Each scene shows the same named points in several views. A view is turned or mirrored, shifted and resized as a whole, has a little noise and may leave points out.
(in the rows, 100 means zero)

Scene 1
View 1
Z_191: [ 81 131  81 110 106  99  77 112  67  88 139 112 113  79  91  76  74  92
  93 108 101 115 127 105 122 122  90  97]
Z_436: [ 87 117 101  89 120 112  84 108 105  90 133  89 112  99  97 104  80  86
  72 107 100  91 114 102 143 106  85 127]
Z_722: [ 88 126  83  97 112 109  79 112  83  96 137  99 111  85  93  89  77  87
  80 101  99 105 116 100 132 115  82 113]
Z_405: [125 144  92 114 144 119  65 138  84 132 165  77 120  32 102  73 107 133
  57  96  89  90 110 124 147 143  72 109]
Z_676: [ 64 119 100  91 105  93  91  91  93  66 130 108 113 111  89  97  72  80
  96 122 103 104 132 100 130 107  96 108]
Z_188: [ 96 128  46 107  97 124  60 137  47 116 126 116  97  76  98  83  53  69
  81  65 104 125  95  92 107 107  86 119]
Z_345: [ 80 127 107 115 119 101  66 114  80  74 135 112 116  94  99  84  74  99
  90 116 101 102 124 118 128 111 110 112]
Z_947: [ 90 122  89  99 111 112  81 116  84 104 131 107 110  92 105  97  77  89
  78  97  96 109 108 100 126 101  94 122]
Z_627: [ 93 117  96 101 117 121  72 123  91  99 125 105 108 101 110 104  71  86
  73  95  97 100 101 105 128  94 103 135]
Z_313: [ 72 122 102 100 106  95  89  96  90  75 132 111 115 102  94  92  78  90
  93 121 100 106 130 104 128 108  98 106]
Z_944: [107 122  87 106 126 130  62 137  87 113 132  91 105  80 108  99  74  91
  62  83  96  94  95 109 132 106  93 139]
Z_111: [102 127  78  83 123 116  88 112 101 112 149  71 112  66  87  94  92  94
  62  95  96  90 113  98 150 129  58 116]
Z_467: [ 91 119  80 100 110 123  66 126  79  99 124 103 103  95 101  98  61  74
  76  84 102 105 100 100 123  99  93 133]
Z_622: [ 75 121 119 115 112  98  82 108  83  79 124 129 116 112 113  94  78 101
  95 125  94 111 122 116 120  91 124 117]
Z_802: [ 92 127  91 119 108 112  75 128  62 107 126 133 111  90 118  87  72  98
  89  98  94 124 107 110 111  93 115 117]
Z_185: [ 79 124  61  86  93 106  89 105  73  96 131 104 107  89  86  90  66  69
  87  93 104 117 118  86 123 114  72 107]
View 2
Z_345: [134  96 115  85  98 102 104  98 107 111  87 100 100  86 110  94 105  99
  86  87 110  92  91 106  75 118 112 106]
Z_944: [105 111 112  83 111  93  98 100 108 106  96 102 102 104 105 112 126 117
  77  81 104 102  97 123  95  99 109 105]
Z_467: [112 114 113  90  99 100 102  97 110 110  84  95  99 103 118 118 122 103
  81  78 108  98 100 121  90 106 103 106]
Z_185: [110 120 108 103  96 104 101 102 112  98  69  97 103 103 118 112 119  92
  96  86 112  83 100 107  80 115  98 105]
Z_188: [ 92 113 105  91  76  91 103  99 117 104  60  94 101 112 115 119 134 112
  85  74 107  88 111 112  98 111 100 104]
Z_627: [118 112 117  87 106 100 106  97 106 111  99  95 101  96 112 117 115 103
  77  77 106 101  95 120  88 110 104 107]
Z_802: [115 100 114  84  82  91 116 100 110 108  86  90 105  90 103 112 115 109
  75  74 105  95  97 102  90 129 104 107]
Z_676: [138 113 116 101 102 115 106  98 106 107  85  96 100  87 122 105  99  77
  94  88 116  87  90 107  66 121 102 109]
Z_405: [ 98 101 103  86 130  81  84 112 109  85  94 119 113 100  76  81 126 135
  88 104 100  88  85 101  90 103 118  98]
Z_722: [115 114 110  97 106 102  99 102 109 100  82 100 104  98 109 106 116  98
  91  88 110  88  94 109  81 112 104 104]
Z_111: [104 124 106 103 132 101  86 108 108  89  90 110 109 104 101 103 122 104
  96  99 108  86  88 113  81 100 105 103]
Z_947: [114 115 113  94 102 100 105 100 108 102  90  96 105  97 108 114 116 101
  83  82 108  93  94 111  85 115 103 107]
Z_313: [134 109 115  98 102 111 107  99 106 105  87  97 103  86 114 102 102  85
  91  88 113  88  89 104  70 123 104 108]
Z_436: [124 116 116  94 118 107 100  99 104 105 100  99 102  94 112 110 110  94
  86  87 109  96  89 117  79 108 104 108]
Z_622: [140 100 121  87  90 105 118  96 105 114  96  90 101  78 111 106  98  90
  80  79 110  95  89 103  75 132 106 110]
Z_191: [120 104 107  96  93 101 102 102 111 101  71 100 104  94 108  95 113  99
  94  90 111  82  95  98  77 121 107 104]
View 3
Z_188: [ 76 126 123 114 117 117 126 139 125 136 110  99  92 107 113 104 105  74
  84  63  99  97 117 113  90 149 129 101]
Z_313: [ 92  94 104  97  83  87 120  86 131 108 121 100  98  87 121 106  89  93
  71  86  61 110  60  99 111  93 101 131]
Z_802: [ 86 118 139 101  92 113 132  84 118 122 123  95 108 113 125  96  92  86
  77  76  88 112  90 101  96 110 110 109]
Z_185: [ 85 101  94 103 110  97 120 121 139 122 118 102  81  83 114 114 101  88
  81  75  78  91  74 116 110 130 117 117]
Z_345: [ 99  98 121  99  78  92 118  87 121 107 112  92 111  96 122  89  90  90
  70  86  59 120  90  92 101  89 105 127]
Z_191: [ 95 106 105  92  95  95 124  97 125 123 116  93  93  92 126  86 100 100
  78  77  62 107  92 110 110 109 120 116]
Z_676: [ 87  92  94 101  79  81 119  93 134 105 121 104  95  81 118 114  86  89
  68  88  56 110  51  97 116  92 102 135]
Z_944: [113  91 148 112 110 116 107 111 132 103  99  84 114  97  98 106 102  78
  83  81 102 104 111 106  73 121  96 118]
Z_467: [ 88 101 129 115 102 107 115 122 131 109 108  95 104  95 101 117  95  72
  78  78  93 103  95 101  86 124 105 121]
Z_722: [104  93 112  98 105 101 114 103 135 112 111  93  95  86 114 101 102  91
  80  81  78 101  86 113  99 114 106 122]
Z_111: [134  67 112  93 125 106 100 105 151  98  99  81  92  68 102 102 116 103
  92  82  84  88  91 131  93 120  96 122]
Z_436: [109  80 122 104  94 100 108  95 139  95 109  93 107  83 103 115  94  83
  75  89  81 106  71 103  93 101  89 131]
Z_947: [ 97  97 126 104 102 108 117  98 132 111 114  94 103  95 111 111  96  83
  79  82  90 103  81 107  95 113 100 119]
Z_622: [ 84 108 131 103  69  97 128  68 117 109 124 100 115 107 125 104  79  84
  66  88  71 123  65  86 102  84  97 126]
Z_405: [161  73 144  79 130 121 103  78 134 106  93  63 107  88 115  58 127 119
  99  80  83 101 139 137  79 109 101 107]
Z_627: [ 96  95 139 114  95 109 114 102 131 101 110  94 113  97 103 118  92  73
  76  85  95 108  84  97  84 110  93 125]
View 4
Z_802: [107  85  89 120 125 114 106  88  91  81  83  89 108 112  98 102  74  87
  85  77 145 124 119  67  87  98 106  95]
Z_676: [ 83  75  65 107 121  76  95  98  88  84 106 102  75  88  80  76  74  65
  80  90  87 126 101  86  86 100 113  92]
Z_313: [ 83  79  73 107 120  81 100  99  93  85  97  98  80  93  84  83  76  69
  83  93  99 124  97  79  87  99 112  86]
Z_944: [102 114  95 110 107 127  92  77 106 102  80  82 121  91 118 103  90  94
  86  89 117  95  97 107 112 110 105  82]
Z_405: [ 79 133 121  96  88 113 110 106 134  93  50  80 129 104 121 110 102  95
  87 132 143  84  57  92 103 104 121  62]
Z_627: [106  95  83 114 118 116  91  76  90 100  91  87 103  92 106  99  81  85
  88  74 109 111 109  94 106 106 100  86]
Z_722: [ 88  94  83 113 113  97  95  94 103  88  88  96 105  91 100  85  89  85
  80  99 111 105  97  95  85 105 113  95]
Z_467: [106  96  81 121 117 116  89  77  94  93  96  93 116  89 106  91  83  91
  79  78 112 106 116 105  97 108 109 104]
Z_111: [ 76 111  93 105 103  95  90  90 116 103  78  92 109  82 112  83 109  95
  83 119  98  77  75 110  87 113 110  83]
Z_185: [ 87  85  73 124 119  90  90  93 101  82  97 105 108  90  97  70  96  92
  72 100 105 100 112  97  63 107 116 118]
Z_345: [ 90  90  81 106 111  97 104 101  96  78  90  93  93  99  87  96  65  66
  80  90 116 133  96  80 105  94 120  82]
Z_947: [ 99  94  86 113 118 107  96  83  94  97  86  90 103  96 105  95  88  89
  88  85 114 104 105  89  92 106 101  88]
Z_622: [ 98  76  77 107 125  96 107  94  81  86  95  89  77 106  84  99  60  66
  90  73 116 141 108  63 102  94 104  76]
View 5
Z_188: [ 93  97  83 112  86 114  86  96 104  84 106 129  74 119  94  96 115 105
  92 102  94 111  98 110 106 109 125  99]
Z_676: [122  96 108 109 107  97 106  98  91  85 107  97  95 108 104  97 126  91
 104 111 119 103 106 120  99  94  96  97]
Z_802: [ 97  98  99 107  96 102  90  98  88  87  97 113  97 104 101  91 117  95
 109  95  98  99  95 109 115 112 118  94]
Z_405: [ 92 129  93 110 107 125  98 124 102  97  74 112  88 122 101 120 134  72
 123 110  80  97 109  90  85 120 116 104]
Z_191: [103 102  98 118  99 101 100 104  92  90  93 102  93 116  99  99 125  95
 105 110 109 109 108 110 100 101 116 104]
Z_436: [119 104 104 101 110 109 101 104  95  85 108 110  89 110 110 105 125  83
 108 105 106  96 103 112  95 105  96  97]
Z_947: [109 102 100 105 102 109  97 100  97  85 103 113  88 109 103 100 122  89
 106 103  99 100  99 112 102 107 105  94]
Z_944: [105 108  93  97 105 120  91 107  98  84 106 127  82 114 108 107 119  82
 107  98  91  94  99 105  98 118 109  97]
Z_627: [112 101  99  97 106 111  93 102  93  82 110 119  89 108 110 101 118  85
 106  97 100  95  98 112 103 111 103  94]
Z_622: [111  96 110 104 107  93  97 100  79  86 102  99 109 101 111  91 119  89
 113  97 113  95 100 115 112 107 107  96]
Z_722: [109 104  99 110 102 109 100 103  99  87 101 110  86 115 101 104 125  90
 105 109 103 104 105 111  95 103 106  99]
Z_467: [109  99  94 102 100 112  92 100  97  81 112 123  81 113 106 100 117  91
  99 100 101 100  99 112 102 109 109  97]
Z_345: [109 102 102 108 109  99  98 107  82  87  99 101 101 112 110  97 122  88
 110 102 114  98 107 110 102 108 113 105]
View 6
Z_467: [104 102 121 104  90 108  99  88  91  83 104 111 115 107 108  90  88 114
 130  99  92  88  89  96  87 100  94 105]
Z_188: [117  97 119 105  91 116  91  79  87  77 114 105 127 105 116 107  86 119
 142 104  91  68  82  98  91 111 115 119]
Z_111: [ 94 104 107  96  98 102 107 104  94  84 119 128 105  82 100 109 109 128
 126 102  77  95 109 107  85  93 102  84]
Z_944: [111  93 111 103  98  99 105 101  99  79 109 116 120  99  96  90  85 124
 122  96  94  94  93 101  86 108  92 101]
Z_313: [ 88 112 117 116  88  93 114  80  86 102 106 115  86 103 114  89 100  98
 135  95  81  92  80 105  90  85  91  88]
Z_185: [ 93 112 122 103  87 115  98  78  84  89 113 115 103 100 120 106 102 110
 143 103  78  79  92 100  90  90 109 101]
Z_405: [117  89  86 106 109  72 122 113  98  84 129 126 111  65  88 117 103 136
 121  98  83  90  91 122  87 114 107  82]
Z_436: [ 91 107 117 105  92  98 111  94  94  92 104 119  97 102 103  85  96 109
 124  96  85 101  94 100  87  90  86  89]
Z_947: [ 98 106 115 108  91 102 108  87  94  87 112 114 103 101 106  93  88 112
 131  95  87  91  86  99  91 100  96 100]
Z_722: [102 103 113 108  93  98 106  90  88  90 111 115 105  96 108  99  99 114
 133 100  84  85  88 106  88  96 100  95]
Z_191: [101 104 111 116  90  91 110  79  82  97 112 113  97  96 116 102 101 107
 139 101  81  77  75 111  91  95 106  95]
Z_676: [ 83 116 122 114  85  98 111  78  82 103 101 115  85 108 118  86 105  94
 135  97  79  92  83 103  89  79  89  88]
Z_802: [108 101 113 119  90  92 113  76  93  89 116 105 104 106 107  92  73 105
 134  90  93  84  65 102  97 110  98 110]
Z_345: [103 102 112 120  92  82 115  86  84 100 103 110  96 103 110  85  98 102
 130  96  88  88  72 110  88  94  88  91]

In a view up to two points have been moved. Name them for each view, in the order of its rows, or write -.
view 1 -> Z_436
view 2 -> Z_185, Z_622
view 3 -> Z_802
view 4 -> Z_944, Z_947
view 5 -> Z_676
view 6 -> Z_722
